A landscape with many valleys, sampled at points; each row gives a point and its height.
From any point a ball rolls to the lowest of the 4 points nearest to it. It stops when none of these is lower. Distance is the straight distance between rows; heights are no part of it.
Z_894 (h 71): [ -6  -4  10  14  11   6 -13  15  -1   7  17   6   1   9  23  12 -22  19
 -10 -15 -19 -14  14 -10  17   8  -8  -3   8 -14 -19   0   9   5   4  10
  21  -2  10]
Z_937 (h 118): [ -7   7  10 -35   0  -3  -2   2  24   3  -2  -1  -1  -3 -20 -17  10   1
  29  18  24  27  -6   5 -11 -20 -21  24  -9 -18  -8 -21 -11  -8  -7   1
   0  13 -24]
Z_158 (h 425): [-16   3   0  22   4  -3  -6   8 -17 -12  20   7 -13  15  24  21 -27  13
 -21 -14 -41 -21   1 -11  23   7  11 -17  15 -10 -28  11  12   5  15  15
  24   1   9]
Z_941 (h 247): [ 17   9   3 -10  -9   3  12 -11 -12 -18 -16  -4  12 -16  -6 -17  14 -14
   0   3 -10  -3  -5   7  -5  18  23   1  -1  25  12   1  12   3  -3  -8
  -4  -5  -4]
Z_379 (h 446): [-10   7  11 -29  17   4 -11   2  25  16   5 -11 -16  -6 -37 -14   1   6
  27  12  35  29  -9   2 -30 -31 -28  18 -10 -33  -6 -24 -20   5  -8   3
  -2  17 -18]
Z_357 (h 122): [-21  -3   3  15  33  15  -3  20  -1   7  21  -7   5  19  20  11 -25  25
  -7 -16 -17 -11   8 -15   0 -11 -16  -1  14 -24  -8   2  13   7  -2   8
  30  23   7]
Z_793 (h 49): [  0 -14   4  15   3   4 -12   9   4  15   6  12   1   5  20  10 -14  16
  -9  -9  -5 -10  16  -8  16  10 -13  -3   2 -12 -15  -3   3   7   2   4
  14 -11   8]
Z_778 (h 240): [-26 -17  17 -20  54  -3 -29   6  40  16  22 -12 -15  25  -4  -4  -4   6
  14   4  50  34  16  -4 -31 -35 -33  21   1 -28   4  -6   3  31 -23  -5
   0   8  14]
Z_105 (h 205): [-12 -13   8  -4  33   8 -20  12  20  31   9 -15  -1  11   5  -6  -5  14
   3   0  31  17  14  -1 -15 -15 -33   2   5 -23   0 -10   4  21  -7  -3
   5  -1  15]
Z_743 (h 77): [ 11  -7  -1   8 -13  -1  14 -18  -1  -8  -1  14  11   1  -5   2   1  -3
   4   5  -3  -3  -6  -4  -6   6  -2  -8  -7  14   0   4 -11   2  -6  -5
  -2   7   5]
Z_895 (h 568): [  6  -8  -3   1  -7  -1   4  -9  10  11   4  13   4   3  -1  -3  -1   8
   6   5  13   5   0   0 -11  -5 -25  -7  -9  -6  -6  -5 -19   0  -6  -1
   0   4   6]
Z_156 (h 102): [-18 -14  11 -11  46   3 -25   8  29  26  15 -17 -10  16  -4  -5  -3   8
  10   3  43  26  11  -1 -27 -24 -31   8   1 -24   2  -9   5  27 -15  -4
   0   3  18]
Z_403 (h 445): [ -5   2   5 -21  17   4  -7   0  20  22   8 -12 -15  -2 -25 -13   1   9
  21   8  35  25  -8   2 -34 -27 -34   6 -11 -27  -7 -20 -22   4  -5   1
  -1  12  -5]
Z_581 (h 389): [ 12 -13 -18  40 -22   4  14   0 -25 -20 -12   4 -10   3   1  23 -11  -3
 -21  -3 -25 -28  10  -3  26  15  28 -22   2  14  19  18  12  -6  16  -1
 -11  -5   0]
Z_968 (h 81): [ -1 -16  -1  16  -5   1  -8   4   6  14   2  14   1   3  12  12 -12  12
  -7  -5  -1  -8  13  -8  15  12 -12  -7  -3  -6  -9   0  -2   4   0   1
   7 -15  10]
Z_798 (h 521): [ 11  21  -1 -17 -13   4   3  -6  -8  -5 -26  -9   5 -24  -5 -21  20 -18
  -2   2  -3   1  -7  11  -1  17  27   5   4  26  17  -1  10  -5   1  -6
 -10 -25  -3]
Z_764 (h 314): [ 19  15  -1   8 -21   6   7  -3 -31 -14 -23  -9   7 -18   3 -23  29 -12
 -13 -11 -31 -30   6  16   2  29  44  -8  -2  21  16   4   5 -11  10  -7
  -5 -15 -10]
Z_108 (h 308): [ 18  15  -4  11 -28   4   5  -2 -34 -14 -24  -7   6 -14   5 -20  32 -12
 -16 -12 -39 -39  10  17   7  32  50 -14  -6  20  11   5   0 -16  12  -5
  -6 -19  -9]
Z_616 (h 201): [  1  22  -2 -27  -8  -4  -1  -6   1   2 -22  -5   0 -25 -10 -16  19 -23
   5   7  11  13 -15  12  -2   7  23  14   4  29  17  -1   3 -10  -1  -5
 -19 -27  -3]
Z_646 (h 253): [ -5  -8   0  -5  16   4 -13   1  16  30   8  -8  -6   2  -3  -6   0  14
   8   2  31  17   5   1 -22 -15 -37  -4  -3 -21  -5 -13 -13   9  -3  -1
   0  -1  12]
Z_706 (h 208): [-10   7  12 -33   1  -3  -5   4  27   6  -3  -6  -4  -6 -24 -16  10   0
  28  19  29  31  -6   5 -14 -24 -21  25 -10 -22  -7 -23 -12  -8  -8   1
  -1  11 -28]
Z_127 (h 145): [ -4  22  10 -37   6 -21 -12   3  21  19  -2   0   2 -26 -19  -1  23 -28
  17  -5  37  29 -24   7  -7 -18  -1  41   0  24   7  -3 -26 -26  -6   0
 -30  -4 -18]
Z_830 (h 58): [  4   7   6 -34  -7  -9   3  -5  16  -9  -5   6   8  -3 -11 -15  14  -7
  24  15  16  21  -9   4  -4  -5  -7  23  -7  -1  -4 -12  -1  -7 -12  -1
  -3   7 -15]
Z_145 (h 324): [ 19  13  -8  23 -33  -3   8  -4 -45 -19 -19  -9   4  -2   9 -10  31 -11
 -24 -19 -49 -51   9  20  12  30  57 -18  -8  21   9  11  -7 -15  16   1
  -9 -10  -9]
Z_188 (h 203): [-21 -16  17 -12  51   8 -23  13  30  17  13 -14  -5  22   0  -3 -12  11
  11   3  35  21  21  -7 -19 -21 -29  10   4 -27   5  -9  13  28 -19  -6
   9   6  16]
Z_750 (h 165): [-16   8  10 -40   4 -25 -10   4  29  15  -4  -7   3 -17 -14 -10  25 -23
  22  11  36  34 -13   7  -1 -24 -11  44  -4   5   0  -6 -13 -23  -6   0
 -18   2 -23]
Z_955 (h 250): [ -5   7   9 -27   5   0  -5   1  23  10   2  -4  -7  -3 -27 -18   4   4
  27  15  30  27  -9   5 -26 -25 -30  14 -11 -25  -8 -25 -17  -3  -9   3
   1  14 -18]
Z_287 (h 463): [ 13  21  -3 -13 -18   5   3  -4 -15  -5 -28  -7   4 -26  -3 -25  23 -15
  -5   0  -9  -7  -2  14   2  21  31   0   3  25  22  -2   6  -8   5  -9
 -12 -27  -6]
Z_525 (h 255): [ 17   1  -1  16 -14   5  19 -10 -25 -19 -10  -3  14  -8  -4  -7  11 -11
  -8  -1 -22 -15  -1   6  -5  17  29 -11   0  24  14   9   6   1   5  -4
  -5   6  -4]
Z_388 (h 474): [ -9   0   8 -23  31   5 -14   0  25  23  13 -15 -20  -1 -31 -11   0   6
  19   7  42  27 -10   1 -39 -31 -33  13 -11 -31  -5 -17 -20  12  -8   3
  -4  13  -4]
Z_722 (h 147): [-20   1   0  17  20   8  -3  14  -9   2  23  -1   1  19  28  17 -24  22
 -13 -18 -28 -14   5 -13  11  -6  -6  -3  14 -22 -17   6  10   3   6  12
  28  17  11]
Z_331 (h 70): [  7   7   6 -31  -7  -8   2  -8  12 -14  -5   5  11  -6 -10 -15  13 -11
  18  13  11  18 -11   2  -2   1   1  19  -7   6  -2  -7   2  -5 -12  -2
  -2   1 -10]
Z_216 (h 206): [ 15   1   3  -7  -8  -2  15 -15  -2 -17  -4   7  16  -4  -8  -9   5  -9
  10   9  -2   3  -9   0  -8   9   7   0  -8  16   2   2  -1   2  -9  -5
   0   8  -2]
Z_966 (h 155): [ 15   4   2  -1  -9   3  18 -14 -14 -19 -12  -2  16  -8  -5 -12   8 -11
   1   3 -12  -5  -6   2  -7  16  19  -4  -4  25  10   5   6   2  -4  -6
  -1   3  -3]
Z_619 (h 47): [  1   8   7 -28  -4  -5   1  -2  18  -3   0   4   2  -3 -15 -18   8   0
  27  17  20  22  -8   3 -15 -14 -20  16 -12 -14  -8 -18 -12  -7 -10   0
   1  14 -18]
Z_140 (h 55): [ -4   8   6 -39  -3 -13  -3  -1  22  -5  -4   1   6  -6  -9 -16  15 -14
  24  17  23  28 -11   6   1 -10  -7  29  -5   0  -3 -12  -2 -10 -11  -1
  -6   4 -18]
Z_605 (h 577): [ 12 -11 -21  40 -21   4  12  10 -28 -24 -10   6 -20   3   4  26 -13  -2
 -22  -6 -31 -34  13  -5  33  19  32 -30   4  11  18  15  17 -10  21   0
 -11  -9  -1]
Z_234 (h 24): [ -3   8   9 -37  -4 -10  -2  -1  21  -1  -3   2   5  -6 -15 -17  13  -7
  27  17  24  26  -8   5  -4 -15 -12  28  -8 -10  -6 -16  -5 -10 -12   0
  -5   9 -22]
Z_980 (h 643): [  3  -4 -11  34  -8  -6   3  14 -24 -29   4   3 -26  -2   8  25 -25   0
 -19  -4 -39 -34  13 -13  37  24  28 -37   7   5  -1  13  20  -6  20   0
  -2 -14   3]
Z_267 (h 74): [ -4  12   6 -38  -4 -17  -3  -4  23  -1  -7  -1   7 -12  -8 -12  21 -17
  22  10  25  27 -15   7   3  -9  -3  33  -2   8   2  -6  -1 -11 -12   0
 -11  -3 -15]
Z_198 (h 289): [ 21   9   3   2 -13   6  13  -6 -23 -16 -19  -9  13 -17  -1 -19  19 -13
  -9  -3 -21 -15   3   9  -6  24  33  -5   1  25  14   4  11  -3   6  -7
  -3  -7  -5]
Z_266 (h 447): [-16   2  -1  23   1  -6  -5   5 -21 -17  23   4 -14  16  25  23 -29  11
 -21 -12 -42 -23   2 -12  25  11  16 -23  13  -6 -28  13  13   4  16  11
  22  -5   9]
Z_74 (h 117): [ 13   3   4 -14  -7  -3  13 -13   4 -15  -3  10  14  -2  -7 -10   5  -7
  16  10   4   9 -10   2  -8   5  -2   3  -7  10  -2  -4  -4   0 -12  -3
   0  10  -4]
Z_102 (h 349): [  5 -17 -10  30 -19   3   8  -4  -7  -9  -4  12  -5   2   1  24 -16   0
 -14  -2 -14 -20   8 -10  23  17   7 -17  -3  12   6  12   5   2   6  -4
  -5 -14   5]
Z_237 (h 418): [-23  10 -22  22  -8   0  -1  -2 -24 -22  20   6 -17  33  33  34 -30  11
 -35  -5 -43 -21 -10 -11  22  -1  16 -33  22 -21 -23  24  20  10  14  13
  27   0  16]
Z_638 (h 52): [ 17   2   1  -3  -9   1  17 -14 -10 -18  -7   2  15  -7  -7  -9   6 -12
   4   7  -9  -1  -7   2 -10  15  15  -2  -4  21   7   4   3   2  -6  -7
  -1   6  -1]
Z_781 (h 90): [ -1  13   3 -37  -4 -14  -2  -5  17  -2 -10  -2   6 -16  -8 -12  19 -20
  18   7  22  23 -16   8   4  -2   8  28   0  15   5  -4   3  -9  -9  -2
 -14  -9  -8]
Z_186 (h 53): [ -6 -10   8   6  19  10 -18  16  10  25   8  -4   6   8  16   1 -11  20
  -3  -7   7   1  18  -2   1   0 -25   3   4 -21  -7  -7   9  11  -1   4
  13  -4  12]
Z_71 (h 251): [-20 -14  12 -20  48  -3 -26   1  34  25  20 -19 -20  14 -12  -5   0   4
  13   0  52  32   4  -2 -37 -34 -32  15  -2 -28   1  -6  -7  27 -15  -2
  -4   6  13]
Z_595 (h 279): [ 11  -1   0  -6 -10  -4  11 -15   5  -8  -1  13  12   0  -7  -6   3  -1
  12   9   5   4  -8  -1 -10   1 -10  -3 -10   3  -5  -3 -14   0 -10  -3
   0   9   1]
Z_363 (h 373): [ 16  19  -3  -4 -21   7   6  -3 -22  -9 -27  -6   4 -22   0 -27  26 -13
 -10  -5 -22 -19   3  15   1  26  38  -4   1  24  19   0   6  -9   7 -10
  -7 -24  -7]
Z_957 (h 333): [-19   5 -13  21   2  -1  -2   1 -18 -13  22   5 -10  25  31  26 -29  16
 -27 -14 -41 -20  -6 -10  20  -3  11 -19  16 -18 -25  18  14   5  13  14
  27   6  13]
Z_61 (h 434): [  8 -16  -5  20 -15  -2   9 -14   0  -1  -2  17   6   3   1  11  -8   0
  -5   3  -2 -10   1  -7   5   9  -5 -13  -8  12   2   7 -10   1  -3  -4
  -3  -3   8]
Z_815 (h 114): [-18  -3   4  15  26  13  -2  20  -4   5  22  -2   4  16  22  12 -23  24
 -10 -17 -22 -11   8 -13   4  -8 -12   1  13 -22 -11   2  11   4   3   9
  28  18   7]
Z_458 (h 209): [-19   8  14 -38   4 -22  -9   8  35  14  -4  -8   4 -15 -19 -10  25 -18
  24  16  38  36 -10   7  -2 -29 -16  43  -3  -5   0 -13 -11 -20  -4  -3
 -12   5 -30]
Z_914 (h 363): [-19   4  -3  22   6  -1  -2   6 -15 -10  24   4  -8  20  29  22 -26  19
 -21 -16 -41 -20  -1 -11  20   1   7 -12  16 -15 -25  12  11   1  12  13
  25   8  11]
Z_128 (h 313): [  8 -15 -12  33 -19   4  17  -9 -17 -13  -7   7   3   1  -5  17  -6  -6
 -15   3 -15 -18   2  -6  10  11  14 -18  -3  19  15  15   4  -1   7  -5
  -8   0   3]
Z_353 (h 48): [ 11   4   4 -23  -7  -6   9  -9  12 -10   1   9   8  -1  -9 -12   7  -3
  23  15  11  15  -8   2 -10  -3 -13  10 -11  -2  -9 -13  -9  -4 -11  -2
   2  10  -8]
Z_445 (h 387): [-21   8 -10  21  -3  -6  -3   1 -22 -19  20   4 -14  23  30  24 -31  11
 -27 -11 -47 -21  -5 -10  24   3  16 -26  19 -12 -27  19  15   7  17  13
  24   0  13]
Z_947 (h 106): [ -7 -11   6   3  22   9 -17  14  13  26   7  -7   3   8  11  -1  -6  21
  -1  -5  17   8  19  -2  -5  -5 -29   1   5 -21  -5  -7   7  15  -4   0
  10  -5  12]
Z_872 (h 63): [ -8 -11   2   0  18   8 -15   8  16  32   4  -7  -1   5   7  -5  -4  18
   2  -1  26  13  13   1 -12 -11 -34  -3   2 -20  -3  -9  -4  14  -3   0
   3  -5  14]
Z_799 (h 69): [  4   7   4 -28  -7  -5   5  -3  16  -5   0   6   6  -2 -13 -16   7  -3
  24  15  16  20  -7   5 -10  -8 -13  14 -11  -9  -8 -14  -9  -6 -12  -1
  -1  12 -13]
Z_91 (h 112): [  6  13   1 -30  -6  -7   1  -8   7  -6 -13  -3   7 -15  -8 -16  16 -19
  13   8  13  16 -14   9   2   7  17  21   1  18   9  -1   9  -3  -9  -3
  -9 -11  -5]
Z_427 (h 312): [ 18   0 -11  36 -28   5  18  -4 -42 -19 -17  -7   5   5   7   2  18  -6
 -23 -13 -36 -34   7  14  11  14  44 -19   0  19  17  18   3 -11  19   1
 -12   6  -4]
Z_559 (h 93): [ -7  -4   9  17   5   2 -10  13  -7  -1  16   9  -4   9  23  18 -25  17
 -13 -14 -26 -17  10  -9  21  13   1  -7   7 -10 -23   5   9   4   7  11
  22  -5   7]
Z_783 (h 684): [ -5   1  -7  28  -6 -11   0  11 -26 -31  12   0 -28   2  12  26 -29   4
 -21  -5 -48 -31  12 -12  34  23  27 -40  13   1 -15  12  19  -2  22   3
   6 -13   7]
Z_439 (h 563): [  0  -8  -5  29  -9  -5   0  13 -18 -22   7   8 -22  -1   7  25 -28   1
 -17  -5 -35 -30  11 -14  34  24  21 -29   6   7  -7   9  17  -1  16   2
   4 -16   3]
Z_599 (h 120): [  2  30   6 -34   4 -17 -10  -2  10  18  -6   0  -3 -29 -24  -1  16 -31
  14  -3  30  26 -28   9 -10 -11  10  33   1  31   9  -3 -28 -22  -6   1
 -34  -9 -12]
Z_824 (h 359): [  4 -18  -8  24 -15  -2   9  -8  -1   0  -4  17   1   2   2  19 -11   2
 -11   0  -7 -12   6 -10  16  11  -1 -12  -5  10   1   8  -4   3   0  -4
  -2  -8  11]
Z_185 (h 202): [-17 -12  16  -4  44  11 -17  19  18  20  11 -13   3  19   8  -1 -16  16
   6  -1  20  11  18  -7 -11 -14 -27   6   8 -24   3  -9  15  22 -14  -1
  15   8  12]
Z_374 (h 386): [ 10 -12  -5  15 -14   0  17 -14  -8 -10  -4  11  11   0  -6   6   0  -4
  -4   4  -8  -8  -5  -4   0   9   5 -11  -9  21   7  10  -7   4  -2  -5
  -5   5   6]
Z_776 (h 119): [ -7  16   6 -38   2 -23 -10   0  20  12  -5  -3   1 -20 -13  -7  24 -27
  17   1  35  29 -22   8  -3 -15  -1  39   1  20   4  -2 -15 -22  -6   0
 -25  -7 -15]
Z_775 (h 108): [ 11  -2   0  -7  -7  -4  10 -12   7  -2   2  14   7   0  -6  -8   0   2
  14  10  10   8  -6  -2 -14  -4 -20  -2 -12   1  -6  -8 -18  -1 -10  -2
   0   9   0]
Z_845 (h 281): [-20   4  15 -37   4 -13  -9   4  34  12  -5  -6   0 -11 -23 -14  17 -10
  29  20  35  35  -9   7  -6 -28 -18  39  -8 -13  -4 -19  -8 -12  -7  -1
  -9   8 -31]
Z_251 (h 23): [-24   4 -15  21  13   8   1   9 -12  -4  27   2  -6  24  30  25 -23  23
 -21 -18 -32 -15  -4 -11  13 -12  -2  -9  18 -24 -17  14  13   2   9  14
  27  18  12]
Z_924 (h 105): [  7   3   1 -17  -3  -2   4  -7  13   2   4   7   4  -1 -10 -13   4   4
  22  11  16  16  -8   2 -20 -10 -26   5 -10 -13 -11 -13 -19  -4  -9   0
   2  13  -7]
Z_11 (h 78): [  3 -11  -3   8  -8   2  -2  -6   9  17   3  15   4   3   5   4  -2  11
   0   2  12   1   4  -3  -4  -3 -24  -8  -6  -8  -7  -4 -15   3  -3  -2
   1  -6  10]
Z_207 (h 73): [ -1  24   1 -35  -2 -16  -6  -7  10  12 -13  -2  -2 -27 -15  -6  21 -27
  10   2  26  24 -25  10  -3  -7  14  27   3  31  12  -1 -12 -19  -4  -1
 -28 -17  -7]
Z_801 (h 107): [  3   5   5 -22   0  -2   1  -3  15   5   3   2  -2   0 -16 -16   2   5
  24  14  23  19  -8   4 -20 -18 -27   7 -11 -17  -9 -17 -18  -5  -7   0
   1  13 -10]
Z_262 (h 290): [ 19   7  -2  20 -22   3  14  -3 -39 -20 -17 -10  10  -9   4 -13  24 -10
 -19 -10 -35 -32   6  13   2  24  43 -13  -3  22  14  10   2  -7  13  -4
  -6   1  -5]
Z_590 (h 183): [ 16   7   4 -15  -8  -2  12 -12  -2 -17 -10   0  14 -10  -8 -17  11 -13
   9   9  -2   4  -9   4  -5  15  14   6  -3  21   4   0   7   2  -7  -4
  -1   0  -6]
Z_984 (h 364): [-19   7 -34  21   0   6   2   2 -18 -17  22  10 -15  34  36  34 -26  18
 -37 -10 -37 -19 -10 -12  20  -8  11 -23  22 -32 -18  22  22   2  12  15
  28   7  16]
Z_63 (h 171): [-16  -8  13   4  42  18 -11  22  11  14  13 -10   8  18  13   4 -22  21
   2  -9   3   0  17 -12  -4  -8 -25   4  10 -24   0  -7  14  15  -8   0
  22  14   9]
Z_440 (h 207): [ 17  -3   2   9 -10   4  20 -13 -18 -18  -8   0  15  -6  -4  -5   7  -9
  -4   2 -17  -8  -3   3  -7  13  21  -8  -3  24  12   7   4   3   0  -6
  -4   8  -2]
Z_546 (h 200): [  2  26  17 -36   7 -18 -16   4  16  24  -2   2   2 -30 -28   1  22 -27
  19  -8  36  27 -27   5 -10 -19   1  44  -3  28   9  -5 -35 -27  -9   0
 -37  -1 -24]
Z_909 (h 277): [ 17   6  -2  14 -16   5  17  -7 -30 -19 -15 -10  12 -11   0 -12  19 -11
 -12  -6 -28 -22   3  10  -3  20  37  -9  -1  24  16   9   6  -2   9  -4
  -4   2  -6]
Z_501 (h 356): [ 16  -1 -19  40 -32   3  16   0 -45 -20 -17  -3  -1  10  13   9  12  -8
 -27  -9 -37 -41   9  12  17  13  47 -24   0  16  22  21   6 -12  22   5
 -17   4  -5]
Z_687 (h 133): [  8  14  -1 -30  -6  -2   3  -8   4  -8 -19  -5   8 -18  -9 -17  16 -21
   8   7   7  14 -13   8  -1  10  20  16   1  23  10  -1  11  -4  -7  -5
 -10 -15  -3]
Z_413 (h 344): [  6 -15  -5  13 -10   2   0  -7   7  12   0  15   3   3   5  10  -5   8
  -3  -1   4  -4   7  -5   4   5 -18 -11  -8  -1  -6   1 -12   5  -3  -2
   2 -10  10]
Z_560 (h 151): [-19  -5  10  10  39  16  -7  23   8  10  18  -9   6  17  15   8 -24  23
  -4 -14  -9  -5  12 -15  -1 -10 -20   1  11 -24  -4  -3  14  13  -5   5
  27  21   8]
Z_551 (h 331): [  6 -16 -10  31 -19   2  13  -8 -10  -8  -6  12   1   1   0  19  -9  -2
 -13   2 -13 -18   4  -8  17  11   8 -17  -5  16   9  13   1   1   4  -5
  -6  -5   8]
Z_731 (h 72): [ -1 -13   1  20  -4   2  -9   9   0   5   8  14  -5   4  16  17 -18  13
 -12  -9 -14 -16  14 -11  23  18  -2  -8   1  -3 -13   3   3   5   5   5
  11 -15   9]
Z_223 (h 168): [-13 -11  10   0  35  12 -18  18  17  27   9 -13   5  15   8   1  -8  18
   2  -3  20  12  20  -4  -8 -11 -30   3   6 -24   2  -7  12  20  -7  -1
  12   1  14]
Z_22 (h 136): [ 12  10   3 -25  -8  -3   7  -7   3 -13 -15  -3  10 -14  -9 -15  15 -16
  11   9   6  11 -11   4  -2  11  16  14   0  19   5  -2  11  -2  -9  -6
  -5  -6  -4]
Z_617 (h 283): [ 13  -9  -6  25 -17   6  20 -12 -25 -17 -11   1  11  -2  -3   5   6  -8
 -12   1 -20 -16   1   0   3  11  22 -15  -2  25  17  15   3   1   9  -5
  -8   8   2]
Z_272 (h 321): [ 12 -12 -15  39 -23   5  18  -5 -29 -18 -13   1  -1   4   1  17  -1  -6
 -21  -2 -25 -28   7   2  17  11  30 -19   1  18  22  18   7  -5  15  -3
 -13   3   0]
Z_640 (h 22): [ -6 -12   6  10  13  10 -15  14   6  21   9   1   4   8  20   4 -14  21
  -3  -9   1  -3  19  -3   9   4 -19   0   5 -19 -11  -6   7   7  -2   4
  16  -5   8]
Z_620 (h 150): [  0 -14   0  13  -3   3  -8   3   9  21   3  12   0   4  13   6  -8  16
  -4  -4   6  -2  12  -3   9   3 -18  -5  -3  -9  -9  -1  -5   6   0   2
   6 -13  13]
Z_639 (h 339): [  9 -17 -14  37 -21   4  15  -2 -17 -13  -9   6  -6   0  -1  24 -11  -4
 -18   0 -20 -23   8  -6  22  13  18 -20   0  16  16  14   9  -2  12  -3
  -8  -6   3]
Z_987 (h 362): [ -2 -11  -3   5   2   4  -9   1  11  25   5   5   1   3   8  -1   0  15
   2  -1  17   5   9   0  -6  -4 -31  -6  -2 -15  -7  -7 -12   5  -2   1
   4  -7  11]
Z_462 (h 391): [ -2   0   1 -16  12   4  -7  -2  17  22   8  -8 -10   0 -17 -13   1  12
  17   7  31  20  -8   1 -29 -22 -38   3  -8 -23  -6 -18 -22   3  -5   1
  -1   9   0]
Z_5 (h 296): [ 13 -10 -10  34 -20   5  21  -9 -25 -16 -12   3   4   2  -2  12   1  -6
 -17  -1 -23 -20   4   2   8  10  22 -18  -1  22  18  15   2  -2  12  -3
  -8   6   1]
Z_900 (h 86): [-12  -4  10  13  22  11 -10  21  -2   8  17  -1   5  11  22   9 -20  22
  -7 -16 -18 -12  13 -10   8   0 -10   1   9 -19 -15   2  12   6   3  11
  25   9   7]
Z_664 (h 383): [ 15  -7 -19  41 -25   4  15   2 -37 -20 -16   0  -3   7   6  17   2  -8
 -25  -7 -30 -33  10   6  21  10  36 -25   2  14  25  18   9 -12  22   0
 -14   2  -3]
Z_829 (h 19): [  0 -15  -1   8   1   4 -11   2  11  22   4   9   1   4  13   3  -6  16
  -3  -4  11   1  13  -4   3   2 -26  -5  -1 -14  -7  -5  -8   7  -1  -1
   5 -10  11]
Z_520 (h 395): [-11  -5   7 -19  34   3 -18   1  25  27  15 -18 -20   2 -20 -10   1   4
  16   3  46  26  -3   1 -39 -32 -34   8  -6 -27  -5 -14 -17  16  -7   0
  -2   9   9]
Z_628 (h 319): [ 10 -14  -6  26 -16   3  18 -13 -12  -9  -6  10   5   0  -4  11  -4  -5
 -11   2 -11 -12  -1  -4   5   9   9 -15  -6  20  10  12  -2   2   2  -7
  -6   2   5]
Z_78 (h 278): [  3  -2  -2  -8   0   0   0  -6  13  14   5   5  -3   2  -6  -8   1  10
  13   5  22  14  -3   1 -21 -13 -31  -4  -9 -14 -10 -11 -22  -1  -3  -1
  -1   7   1]
Z_206 (h 134): [  2  24  -1 -32  -5  -8  -3  -6   5   5 -20  -5  -1 -25 -11 -14  18 -25
   8   5  17  20 -20  12   0  -1  18  20   4  30  15  -2  -2 -13  -2  -3
 -24 -22  -3]
Z_451 (h 473): [ 16  -5 -21  42 -29   5  18   5 -37 -24 -15   1  -8  11   8  21   0  -7
 -27 -10 -32 -36  12   9  26  13  41 -27   5  11  24  20  11 -12  22   3
 -17  -1  -4]
Z_911 (h 334): [-11  -4   3 -13  30   3 -17   3  22  31  13 -17 -15   2 -16  -8   0   8
  12   3  40  24  -1   1 -36 -26 -36   2  -4 -26  -4 -14 -14  13  -6  -1
  -2   4   9]
Z_877 (h 585): [ 11  -9  -2   5 -12  -2  12 -14   3   0   2  16   8   2  -3   1  -2   2
   7   4   3   1  -3  -2  -8   1 -16 -10  -9   5  -4   1 -18   0  -8  -4
   0   5   5]
Z_498 (h 216): [-22   3 -20  21   8   4   2   5 -17 -11  24   3  -7  28  33  27 -24  20
 -27 -14 -37 -16  -5 -12  17  -9   3 -11  18 -25 -21  16  16   3  12  13
  28  13  14]
Z_203 (h 252): [-10  -8   0  -8  25   5 -13   3  19  31  10 -14  -9   5  -5  -7   0  13
   8   3  34  20   3   2 -26 -18 -37  -2  -1 -22  -3 -11 -10  13  -4   0
   0   2  11]
Z_740 (h 405): [  4 -16  -7  31 -14   0   3   5 -13 -12  -2  10 -15   0   2  25 -24   2
 -17  -3 -23 -25  13 -11  31  24  15 -21   1   8   1  10  12   0  10  -3
  -3 -16   4]
Z_544 (h 113): [  0  19   2 -35  -5 -13  -3  -5   9   2 -14  -3   1 -21 -10 -12  19 -23
  11   4  19  22 -18   9   2   0  12  24   3  24  12   0   0 -11  -5  -1
 -18 -18  -4]
Z_236 (h 245): [ 18   7   3   0  -9   5  14 -11 -18 -17 -12  -7  12 -15  -5 -17  15 -14
  -4  -1 -17 -11  -3   6  -6  21  30  -4   0  23  13   4  10   1   0  -5
  -3  -2  -5]

Call two points neighbours if one is among the 4 nearest of the other. Go from one point of each pair to the other, from neighbour to neighbour, staying as low as possible. Name the highest point that can't be avoided.
Z_251 and Z_829 => Z_722
Z_353 and Z_251 => Z_462
Z_156 and Z_251 => Z_188
Z_638 and Z_234 => Z_590
Z_353 and Z_207 => Z_544
Z_829 and Z_872 => Z_947
Z_234 and Z_353 => Z_830
